Each scene shows the same named points in several views. A view is turned or mirrored, and shifted as a whole, has a little noise and may leave points out.

Scene 1
View 1
k20: -37 -187 -94 257 -181 -166 64 132 45 -19 222 -57 -39 -178 -314 -35 -67
 29 79 3 134 -92 86 213 137
k857: -54 -59 -225 -25 -69 92 -116 52 42 -365 122 -345 195 -16 -235 89 96 234
 -198 -169 181 63 76 34 -10
k262: -60 18 -205 -95 -49 -21 -80 -106 49 -141 -11 -228 198 -14 -306 -97 -45
 24 -11 -83 170 56 107 -47 187
k572: 12 -32 -37 322 -47 39 -206 98 -106 -218 220 -457 185 -207 -234 -1 162 42
 -285 -66 153 -66 11 10 136
k42: 121 107 -61 12 -139 -179 -90 62 39 -103 -27 -156 94 36 -233 -153 -39 38
 17 -50 120 6 99 -39 139
k94: -76 -139 -165 -46 -19 125 -40 -163 127 -49 130 -206 151 -42 -488 33 -54
 -24 -42 -46 154 -19 78 31 260
k925: 23 -54 -3 128 -139 -57 3 -45 -20 -318 121 -265 96 -92 -176 -104 115 39
 -70 -74 217 -32 115 96 81
k259: -105 -59 -231 97 -141 -137 -18 105 -21 -270 93 -212 107 -123 -141 -78 12
 152 -17 -108 191 42 111 104 19
k628: 163 40 -145 -138 -212 -111 -61 228 155 -336 18 -121 46 205 -186 72 17
 346 -52 -169 113 69 112 46 -131
k852: 52 -109 62 53 -125 -36 85 -199 80 -116 119 -123 38 -46 -360 -129 5 -109
 64 4 192 -87 125 109 241
k151: -137 -95 -259 -46 -108 -81 43 -58 72 -145 50 -117 107 -71 -283 -82 -83
 59 93 -77 186 44 136 89 133
k252: -44 60 -180 61 -44 -116 -132 -24 -20 9 -7 -230 183 -109 -300 -170 -84
 -62 8 -27 129 12 76 -73 265
k683: 113 9 -93 -155 -96 86 -105 -21 135 -307 46 -256 150 152 -310 64 66 188
 -138 -145 143 41 90 -25 36
k506: 85 -44 -74 10 -103 20 -85 39 102 -166 120 -218 101 37 -352 48 22 108 -97
 -81 125 -20 65 27 103
k33: -56 -118 -190 37 -192 -117 61 108 57 -325 124 -132 44 -50 -158 -15 23
 210 20 -119 197 32 137 178 -46
k671: -20 -124 -69 70 -131 -50 48 -65 68 -163 135 -145 56 -78 -304 -64 -1 14
 26 -42 184 -43 119 128 148
k310: -35 -10 -115 -65 -144 -143 73 -143 38 -225 -20 -130 99 -28 -190 -202 -25
 -6 115 -66 218 33 168 60 141
k493: -215 -104 -368 -48 -110 -103 32 12 47 -182 44 -135 131 -105 -228 -66 -96
 132 80 -108 195 86 137 95 78
View 2
k262: 68 -111 -231 -271 -158 -115 -212 147 -26 -449 -292 124 58 161 17 91 68
 -258 -86 -246 -134 66 26 -61 3
k33: 28 -217 -113 -18 -15 -185 -203 110 -91 -234 -30 147 45 96 0 181 106 -195
 49 -64 69 -1 -68 -164 -11
k252: 119 -118 -322 -308 -301 -105 -168 168 77 -305 -263 46 78 162 -22 -19 118
 -173 -141 -196 -212 97 57 -24 14
k310: 117 -260 -192 -119 -171 -219 -297 204 -92 -330 -176 78 33 137 7 160 -26
 -187 7 -195 -154 36 77 -1 -62
k493: 104 -177 -203 -22 -100 -125 -84 219 -31 -384 -196 208 -34 141 -73 92 193
 -227 -9 -141 14 -65 15 -157 -101
k42: 29 -205 -243 -294 -246 -241 -314 91 -53 -223 -173 47 103 179 15 54 121
 -130 -36 -169 -165 20 -6 -22 149
k857: -64 -20 -110 -232 81 -41 -163 31 -95 -395 -125 198 109 123 54 113 102
 -330 -89 -151 95 154 -220 -214 63
k259: 42 -181 -178 -79 -76 -128 -146 169 -63 -207 -41 151 50 126 -45 51 124
 -200 -36 -85 19 89 -115 -146 -26
k151: 119 -175 -213 -84 -145 -143 -150 166 11 -382 -220 123 6 116 -12 149 115
 -208 -11 -157 -58 -40 85 -107 -74
k94: 100 -4 -223 -249 -137 -35 -139 5 174 -502 -329 33 91 50 116 231 75 -263
 -99 -179 -87 40 150 -119 -24
k852: 141 -175 -199 -170 -204 -163 -294 35 118 -297 -176 -86 119 19 127 286
 -80 -150 -17 -128 -175 83 197 -11 -36
k20: 136 -173 -232 -32 -225 -133 -101 34 216 -82 -35 -43 85 9 28 173 175 -65
 -5 46 -22 -14 127 -143 -21
k683: -87 -70 -111 -323 24 -167 -321 -47 -128 -457 -218 142 131 139 118 206 81
 -294 -27 -213 6 47 -113 -142 175
k628: -130 -198 -86 -202 20 -306 -343 -26 -238 -289 -93 210 86 186 46 168 244
 -204 91 -124 96 -128 -184 -189 276
k506: -18 -64 -174 -279 -90 -131 -236 -47 35 -326 -177 58 140 95 104 181 119
 -213 -53 -127 -30 51 -28 -142 138
k572: -12 37 -215 -340 -83 51 -117 2 115 -137 -2 2 217 58 70 -10 27 -238 -227
 -59 -30 396 -213 -151 51
View 3
k857: -71 -45 -149 -134 40 -182 15 97 -170 46 200 188 12 100 46 -124 169 -309
 43 71 -1 -168 -133 -27 -286
k572: -294 -56 -40 57 26 -125 -147 -78 71 14 151 129 -73 123 174 -153 13 -382
 104 124 -6 -196 -70 -88 17
k628: -88 -88 -281 -295 151 -194 91 33 -497 -33 232 164 -104 -52 -77 -192 288
 -109 59 -86 31 56 -97 -29 -196
k42: -92 -155 17 -229 100 -95 117 -115 -179 -7 190 -21 -201 -47 28 -173 46
 -139 -12 -36 174 145 -42 8 18
k151: -2 -128 146 -254 -70 -10 149 -34 -60 27 286 77 -127 72 -11 -116 164 -134
 22 -66 138 74 -30 141 -275
k259: -147 -102 50 -252 -3 -80 -16 -25 -140 -31 321 162 -63 114 -23 -115 235
 -242 121 15 144 -33 -32 84 -121
k925: -54 -31 -1 -138 42 -118 -106 -169 -89 39 297 118 -88 119 34 -86 66 -147
 41 41 48 -89 -11 -24 -65
k20: -289 -108 153 -93 -133 88 -3 -208 7 -64 304 131 -254 66 25 -184 219 -67
 189 -181 16 121 74 122 -113
k94: 14 -93 88 -26 -101 -3 196 -29 92 112 132 27 -171 35 122 -154 -4 -145 -49
 -77 -33 26 -67 56 -375
k252: -104 -186 178 -170 6 -32 172 -48 55 29 145 -60 -183 5 101 -164 -19 -263
 -27 20 211 105 -62 69 -40
k310: 95 -103 147 -311 19 -63 81 -149 -112 49 332 20 -133 71 -38 -74 69 -59
 -37 -18 199 77 -4 89 -128
k493: -39 -140 148 -308 -80 -19 147 55 -92 5 311 124 -73 100 -40 -110 253 -223
 66 -34 177 39 -48 178 -297
k671: -55 -68 88 -133 -49 -12 25 -167 -26 37 281 88 -172 74 26 -120 98 -64 48
 -80 27 33 13 63 -184
k683: 44 -48 -210 -146 108 -196 106 22 -263 84 149 90 -86 -10 39 -149 74 -154
 -57 -4 -31 -43 -128 -77 -277
View 4
k262: 226 85 5 -32 -189 -101 55 -186 125 -163 -59 204 -231 -38 -70 -143 1 146
 -54 -97 69 -155 29 -31 -405
k628: 394 318 112 -68 -12 -14 17 -213 -206 52 -104 46 36 97 -241 -213 -123 248
 -191 -429 -30 -96 11 -37 -360
k572: 37 142 229 -122 -117 -276 -54 -143 119 154 -459 259 -322 136 109 -88
 -126 -29 86 -189 -41 -52 -143 -120 -305
k20: 99 125 78 185 36 -248 -60 -197 94 142 -146 284 -139 -147 -304 114 -114
 -110 46 -217 48 -30 102 57 -155
k683: 381 280 130 -136 -144 -47 9 -255 27 -45 -158 108 -206 106 -115 -277 -104
 181 -180 -219 -39 -214 19 -88 -366
k506: 282 206 122 -9 -82 -113 -27 -250 30 15 -197 174 -235 28 -132 -145 -104
 45 -109 -168 -36 -177 17 -30 -290
k925: 151 210 119 -157 -122 -193 -32 -146 163 94 -226 205 -175 52 -162 -45
 -150 58 80 -203 92 -65 96 -139 -362
k493: 141 117 18 62 -125 -197 76 -135 185 -133 42 255 -59 -121 -187 -98 4 206
 -58 -338 86 -31 27 36 -294
k259: 102 157 91 -39 -88 -217 28 -108 96 31 -128 224 -50 -14 -142 -64 -70 159
 26 -364 70 13 -7 -38 -324
k42: 249 71 -14 -16 -73 -51 4 -171 -133 -5 -125 138 -133 11 -145 -15 -59 59
 13 -76 88 -97 54 -35 -452
k310: 214 122 -36 -77 -152 -109 34 -144 138 -70 5 187 -110 -62 -253 -18 -67
 137 50 -125 185 -88 190 -79 -438
k33: 191 256 99 -37 -60 -187 5 -150 113 58 -79 193 -4 -22 -276 -82 -122 168
 -31 -411 71 -18 85 -46 -285
k671: 200 188 71 9 -89 -179 -26 -205 179 28 -113 232 -196 -63 -247 -33 -114 20
 -9 -165 70 -120 136 -38 -276
k857: 214 271 196 -133 -158 -182 25 -184 150 -20 -208 187 -177 100 -21 -281
 -86 218 -130 -382 -58 -112 -92 -80 -302
k852: 237 160 30 -14 -109 -139 -59 -239 207 22 -110 225 -282 -84 -294 33 -134
 -75 45 27 125 -190 250 -70 -322
k94: 248 139 70 73 -165 -158 -3 -284 272 -133 -89 267 -376 -95 -124 -148 -36
 7 -128 -36 -14 -251 63 18 -233
k151: 185 119 6 56 -125 -164 43 -173 187 -112 20 243 -132 -120 -223 -71 -19
 131 -44 -218 95 -94 93 16 -302
k252: 129 -39 -32 53 -142 -127 36 -157 31 -111 -113 235 -260 -66 -19 -11 23 28
 43 2 88 -98 -15 7 -414
View 5
k33: 1 -112 129 287 -84 -23 -168 171 42 -75 -135 -107 -75 -189 221 102 -9 59
 -169 39 -322 58 -214 145 39
k151: 120 -79 28 211 -51 -55 -228 170 120 2 -115 -172 121 -232 123 155 -17 187
 -4 -28 -288 1 -273 161 -101
k572: 20 -32 -201 -68 -107 51 -124 194 -163 -146 19 -10 -70 -77 326 -174 82
 -152 124 62 -142 -73 -48 35 -97
k20: -14 -76 -12 341 -63 43 -45 199 -12 11 -115 -157 -5 -10 188 59 -66 273
 209 52 -390 66 -106 -40 -32
k252: 176 35 -176 84 -37 -75 -159 157 113 -84 -40 -104 121 -108 132 132 46 222
 159 23 -146 -118 -166 224 -245
k506: 68 -115 -102 71 -11 44 -169 199 27 -267 -76 -26 49 -169 109 20 88 135
 -68 -10 -259 83 -115 107 -92
k310: 198 -54 -36 279 -116 -99 -258 178 183 -68 -177 -181 74 -161 259 169 43
 217 -115 -25 -266 -114 -188 209 -128
k259: 15 -39 76 198 -86 -49 -147 151 17 -18 -73 -91 -75 -163 230 87 -17 -3 -53
 74 -235 -23 -222 186 -22
k857: 22 -125 20 -33 -42 18 -236 172 -38 -193 -30 -7 -11 -304 154 -31 71 -148
 -195 -1 -196 70 -237 165 -22
k671: 110 -109 -72 232 -87 12 -199 212 56 -80 -141 -160 73 -132 229 49 26 195
 7 -32 -332 4 -135 38 -83
k925: 101 -86 -82 182 -144 -13 -207 204 13 -132 -131 -108 -43 -105 361 -17 71
 27 -97 5 -258 -80 -91 85 -60
k262: 193 -46 -102 55 -40 -65 -260 165 134 -118 -72 -112 147 -240 121 119 66
 140 -35 -38 -183 -65 -231 231 -187
k852: 203 -127 -191 261 -110 14 -242 244 110 -130 -193 -201 151 -88 274 44 67
 319 23 -92 -354 -51 -66 -9 -147
k94: 178 -143 -157 21 -10 50 -275 223 59 -111 -76 -150 270 -268 56 17 50 207
 86 -122 -293 62 -205 24 -176
k42: 124 6 -115 189 -36 -79 -118 159 140 -233 -96 -36 -14 -54 159 168 83 254
 -39 66 -184 -70 -90 261 -167
View 6
k252: 99 100 227 158 147 38 58 -215 41 -109 -56 8 -345 -155 132 -109 120 180
 -169 -26 70 260 -2 75 203
k493: 89 138 62 60 211 -100 107 -108 -104 59 -31 17 -105 -178 13 -168 145 108
 -148 187 196 132 -5 -44 0
k262: 10 43 198 62 218 40 133 -184 -14 -2 -102 -24 -260 -75 28 -188 140 220
 -111 76 25 182 44 17 80
k506: -25 -33 141 80 204 57 126 -62 21 -129 56 8 -243 -40 95 -38 51 23 -13 161
 -108 185 54 104 -17
k33: 109 34 0 123 231 -107 182 -38 -77 -41 148 43 -96 -113 73 -73 79 2 -25
 206 80 62 -7 -141 -122
k683: -70 -130 100 -12 271 43 203 -67 25 -77 3 -64 -246 67 14 -104 59 122 20
 211 -193 181 121 2 -98
k310: 97 62 198 235 274 -10 189 -216 -64 42 55 44 -203 -111 102 -178 148 198
 -54 1 52 43 -5 -119 28
k852: -15 69 349 304 218 154 165 -171 -28 -44 102 128 -196 -114 176 -104 122
 43 34 -29 -19 -24 -59 93 69
k857: -16 -76 9 -118 143 11 209 46 32 -204 -67 -39 -200 15 -15 -102 53 66 -10
 264 1 198 31 -98 -106
k151: 49 119 153 128 228 -29 111 -140 -90 60 -1 43 -133 -158 51 -158 143 108
 -104 128 127 98 -3 24 29
k925: 81 -18 143 168 144 54 231 -52 30 -223 95 75 -225 -51 145 -81 69 52 35 44
 32 55 -67 -150 -29
k671: 25 77 207 200 187 61 146 -96 -42 -74 91 96 -159 -129 136 -86 101 13 -5
 77 49 40 -46 44 16
k572: 64 -34 115 4 -51 124 162 65 158 -515 -15 53 -339 -48 168 17 1 -30 -5 77
 60 236 -103 -45 63
k20: 116 175 146 285 140 -23 31 -63 -60 -103 224 153 -118 -260 223 40 70 -151
 -64 106 134 82 -90 146 48
k628: 78 -127 -111 63 365 -180 159 -67 -43 10 205 -96 -198 10 47 -11 24 62 -31
 292 -209 236 189 -82 -205

In a view up to two points have been moved. Name them for each view, in the order of its rows, or write none.
view 1: k33
view 2: k493
view 3: k925
view 4: k572, k671
view 5: k252
view 6: k262

Scene 2
View 1
k519: 19 5 77 83 163 127 -98 -102 -215 -60 81 22 187 -13 -154 -80 86 185 -137
 -105 -317 118 -66 143 -121
k801: -135 39 74 41 214 -11 -80 -15 -84 -61 115 72 186 -7 -185 -73 68 244 -46
 -124 -210 263 -21 125 -168
k142: -132 27 142 76 444 30 -2 52 -93 -89 -42 185 -187 -27 35 27 74 277 -67 52
 219 -147 -163 130 -2
k962: -149 19 253 -67 431 -192 112 4 -57 -130 -114 210 -76 -106 19 77 -97 202
 185 -39 217 -54 -94 35 -46
k190: -336 123 126 209 518 -90 -1 63 177 -126 -6 308 -138 -8 -224 140 7 399
 -100 45 184 0 -113 60 -55
k937: -124 93 66 76 293 44 -24 -96 4 -124 46 97 128 -40 -333 24 -9 223 -27 -95
 -205 158 -65 29 -148
k360: 219 29 173 -47 200 132 -87 -227 -433 -39 -17 53 179 -34 -11 -55 14 143
 -126 -122 -279 -12 -130 209 -57
k18: -231 65 239 233 383 -224 -16 -32 53 -87 4 322 100 -16 -207 125 -53 370
 -147 -54 -72 96 -31 120 -77
k209: -99 55 92 20 373 92 -12 -6 -69 -114 -11 102 -86 -48 -102 3 49 215 -9 -6
 70 -40 -141 71 -65
k124: -203 156 -1 102 395 101 -90 -17 43 -104 79 156 -11 0 -294 24 64 325 -121
 -32 -28 135 -117 79 -119
k918: -70 131 201 -239 511 -85 153 -100 -52 -184 -182 174 -127 -164 -93 120
 -195 138 318 -59 273 -77 -163 -62 -57
k702: -81 220 192 -15 540 -82 -59 -118 -117 -78 -93 356 -68 -24 -87 147 -88
 382 -118 -41 173 -19 -177 172 -12
k87: -145 95 -21 146 134 66 -187 -77 -50 -44 210 64 335 39 -398 -85 111 293
 -205 -172 -475 428 11 145 -232
k552: -135 -5 235 188 305 -137 48 -80 -20 -111 -22 206 129 -48 -198 86 -58 246
 -54 -64 -169 46 -24 63 -84
k660: -100 -77 332 176 278 -229 53 -47 -115 -80 -48 237 125 -48 -19 67 -53 230
 -55 -65 -112 -19 -19 125 -42
k341: 51 -25 269 59 290 -39 89 -161 -174 -127 -105 133 91 -97 -108 75 -100 132
 21 -69 -148 -106 -92 43 -42
k530: 75 58 229 -48 313 -33 9 -192 -254 -97 -84 153 120 -87 -82 49 -96 168 6
 -109 -125 -21 -106 113 -61
k459: 61 -111 262 -86 242 -39 78 -39 -313 -85 -80 33 26 -95 169 -63 2 67 130
 -65 0 -115 -91 118 -34
k803: -64 171 62 -88 408 84 -41 -101 -90 -114 -23 136 -13 -52 -211 39 -34 239
 18 -70 18 73 -149 60 -99
k322: 177 56 160 -73 296 177 -5 -223 -329 -98 -87 48 48 -75 -77 9 -41 104 -20
 -71 -134 -113 -171 101 -39
k216: 6 59 214 -173 358 -95 22 -75 -255 -77 -73 146 31 -88 58 6 -60 174 124
 -113 91 16 -113 130 -63
View 2
k918: -73 -352 -208 252 102 388 -151 -67 -145 44 -88 -49 340 -3 -271 9 30 -254
 -69 -18 -336 -83 -198 234 20
k18: -257 -169 144 405 97 68 -134 225 3 196 250 60 289 -110 60 -68 -6 73 -137
 234 -103 -75 -124 55 48
k216: -53 -64 -149 12 164 195 -144 -13 -96 102 -53 -8 234 -38 -84 35 -27 -83
 -97 8 -169 -110 -154 135 -37
k702: -104 -295 14 273 140 280 -45 202 -4 148 -13 -80 285 -31 -31 187 111 -4
 -123 172 -68 -143 -6 144 -18
k519: -223 21 109 -158 110 -173 -90 14 49 160 287 19 100 131 87 -133 9 85 -35
 54 -87 -130 -55 148 90
k803: -164 -273 -13 76 119 99 -24 30 -28 94 163 -123 248 97 -62 16 53 -84 -104
 20 -182 -125 -45 182 102
k360: -65 73 22 -296 109 -75 -181 17 40 111 9 21 35 110 91 -57 50 92 69 16 -47
 -169 9 229 -27
k142: -224 -141 -10 181 193 299 34 3 12 301 56 77 217 111 -212 201 122 -48
 -147 217 -104 -111 -150 124 -32
k530: -64 -83 -42 -16 83 99 -223 37 -40 73 -35 22 170 -8 -13 -80 17 -20 25 29
 -159 -132 -73 221 -26
k341: -155 -83 21 78 38 101 -253 7 -13 131 33 127 158 27 -72 -159 47 -12 85 98
 -199 -107 -123 242 -10
k937: -257 -203 100 114 71 -93 -87 50 0 106 355 -43 233 77 31 -189 1 -13 -72
 46 -205 -97 -81 150 166
k87: -307 -51 221 -52 108 -415 -43 130 44 101 591 -123 192 51 288 -250 -83
 137 -144 17 -87 -106 -5 40 237
k459: -106 109 -144 -106 161 176 -185 -128 -60 190 -66 152 135 38 -167 -30 -25
 -60 -24 48 -165 -102 -231 160 -89
k209: -235 -170 2 91 146 154 2 -37 6 212 169 9 214 144 -159 56 86 -68 -114 118
 -163 -107 -131 152 53
k552: -248 -106 108 262 57 29 -198 116 1 169 220 105 234 -50 9 -182 -1 44 -35
 163 -169 -73 -148 133 50
k962: -141 -158 -137 286 149 334 -137 -11 -108 162 -7 65 315 -69 -216 22 -12
 -138 -134 102 -239 -62 -253 106 -28
View 3
k552: -229 119 84 -22 63 330 119 -152 72 116 -21 -67 141 16 -38 236 4 70 -64
 224 -203 -15 11 46 -58
k459: -262 52 184 108 262 238 369 18 -34 -182 4 295 287 -38 168 141 86 143
 -188 65 -95 -106 -126 41 -32
k803: -358 -15 128 -133 210 275 146 -117 -64 -19 85 -41 86 21 9 -41 33 -44 -16
 31 -91 -73 7 134 111
k87: -147 167 -106 -153 129 -18 -183 -334 -1 121 177 -230 -22 7 -95 258 237
 207 54 91 -183 416 -69 71 166
k660: -169 120 77 19 59 358 219 -80 77 39 -67 52 210 33 38 273 29 76 -153 231
 -256 -32 -19 -27 -124
k702: -270 -69 89 -208 145 514 233 -95 -61 -19 -34 -47 164 121 29 -49 0 -234
 -106 45 -281 -165 114 -16 7
k937: -310 99 80 -89 137 181 24 -192 5 108 91 -129 47 -13 -71 136 49 96 28 138
 -83 74 -25 149 91
k530: -276 50 174 -144 250 305 225 -54 -54 -12 48 68 276 3 133 221 79 91 -83
 72 -95 -64 34 13 33
k801: -203 93 -31 -56 103 89 51 -173 12 -7 122 -47 30 19 -10 129 141 137 -45
 112 -181 196 -83 92 87
k962: -349 -21 144 3 14 384 386 75 54 -84 -17 137 122 48 61 -31 -88 -45 -160
 196 -168 -255 -5 132 -62
k190: -289 -14 23 33 -16 497 130 -200 42 62 -95 -151 -28 93 -181 -178 -106
 -284 -68 171 -344 -157 -2 122 -56
k322: -311 38 254 -63 438 285 194 -127 -144 -51 44 109 331 -50 128 174 116 86
 -46 -47 -1 -69 -31 29 83
k360: -191 83 157 -96 441 200 144 -167 -147 -82 69 123 366 -32 178 293 246 165
 -86 -79 -85 113 -54 -77 90
k918: -501 -76 255 -125 91 389 419 137 0 -70 50 115 128 20 95 -96 -156 -58 -91
 155 13 -385 69 225 24
k142: -262 -23 118 142 202 443 249 -155 -50 -106 -98 93 141 37 -27 -139 1 -184
 -137 25 -265 -172 -108 65 -42
k124: -286 27 25 -40 130 274 11 -265 -28 55 40 -157 -14 33 -134 -74 40 -92 16
 66 -200 40 -45 147 92
k519: -189 129 66 -10 306 118 15 -247 -76 5 81 -3 179 -38 13 232 203 173 -25 7
 -131 201 -112 30 87
View 4
k209: 279 -26 -209 -14 -66 -60 -180 -136 64 78 -54 132 158 -19 -16 -53 -82 -60
 -3 -58 133 131 161 -83 -80
k801: 63 8 -63 -92 -42 -75 -167 -77 -112 10 -71 176 53 -24 86 80 137 10 -120
 -69 106 -43 -55 -161 169
k962: 237 -9 -149 8 -68 -1 -213 -241 77 -187 -57 61 251 -105 4 16 -215 -27 228
 -1 86 294 66 -148 -255
k216: 214 -78 -150 24 -127 -43 -230 -179 -124 -181 -79 83 170 -39 -134 83 -19
 -126 201 11 196 197 83 -155 -144
k937: 69 -30 -99 -49 69 7 -257 -34 3 112 -73 82 65 -42 20 28 82 55 -119 -104 6
 33 -27 -110 110
k18: 176 20 -28 -138 62 -118 -71 -30 64 -117 -92 -103 183 -135 146 38 -183 34
 -148 -163 -40 146 -99 -125 23
k341: 244 -46 10 5 5 35 -169 -104 -95 12 -82 -23 42 -4 -175 119 23 -70 56 -44
 -39 215 80 -47 -172
k87: -47 -1 2 -152 55 -77 -175 48 -164 153 -87 167 -61 -1 127 115 311 65 -341
 -137 40 -193 -136 -150 395
k660: 238 35 95 -89 -39 -79 -11 -125 -73 -154 -92 -32 98 -59 23 147 -86 -36 -7
 -67 -50 202 -25 -97 -132
k124: 169 -39 -247 -70 33 -98 -216 -16 104 119 -54 81 169 -73 97 -97 -66 18
 -183 -150 116 27 47 -121 128
k803: 164 -108 -266 21 4 -26 -309 -55 13 33 -68 50 177 -53 -85 -44 -17 -45 3
 -84 159 105 81 -121 9
k519: 165 -35 -16 -73 -59 -79 -113 -37 -204 131 -76 140 -42 53 -74 112 220 -79
 -168 -82 88 -33 65 -83 124
k459: 301 -14 -27 16 -206 -18 -109 -264 -180 -86 -59 186 54 50 -154 138 46
 -160 209 70 130 207 175 -99 -250
k190: 259 21 -240 -97 44 -127 -129 -81 286 -8 -58 -22 317 -152 204 -150 -362
 53 -110 -164 43 186 32 -111 -52
k530: 212 -103 -51 3 -27 -19 -200 -68 -164 -67 -84 -35 70 -25 -212 125 60 -119
 63 -45 76 178 66 -84 -89
k322: 294 -137 -115 55 -69 -8 -221 -64 -180 105 -78 33 7 58 -320 80 131 -190
 48 -30 122 140 217 -40 -105
k552: 177 11 47 -84 56 -26 -107 -71 -14 -46 -91 -52 95 -81 22 106 -64 19 -65
 -106 -98 171 -56 -87 -54
k702: 294 -129 -270 -23 -7 -165 -188 -3 38 -164 -93 -157 285 -133 -92 -53 -254
 -125 -7 -150 190 226 63 -124 -68
k360: 269 -129 -20 -15 -125 -95 -117 -14 -345 35 -94 43 -56 81 -311 176 241
 -227 -50 -43 166 54 154 -69 3

In a view up to two points have been moved. Name them for each view, in the order of its rows, or write none.
view 1: none
view 2: k530
view 3: k190
view 4: k87, k552
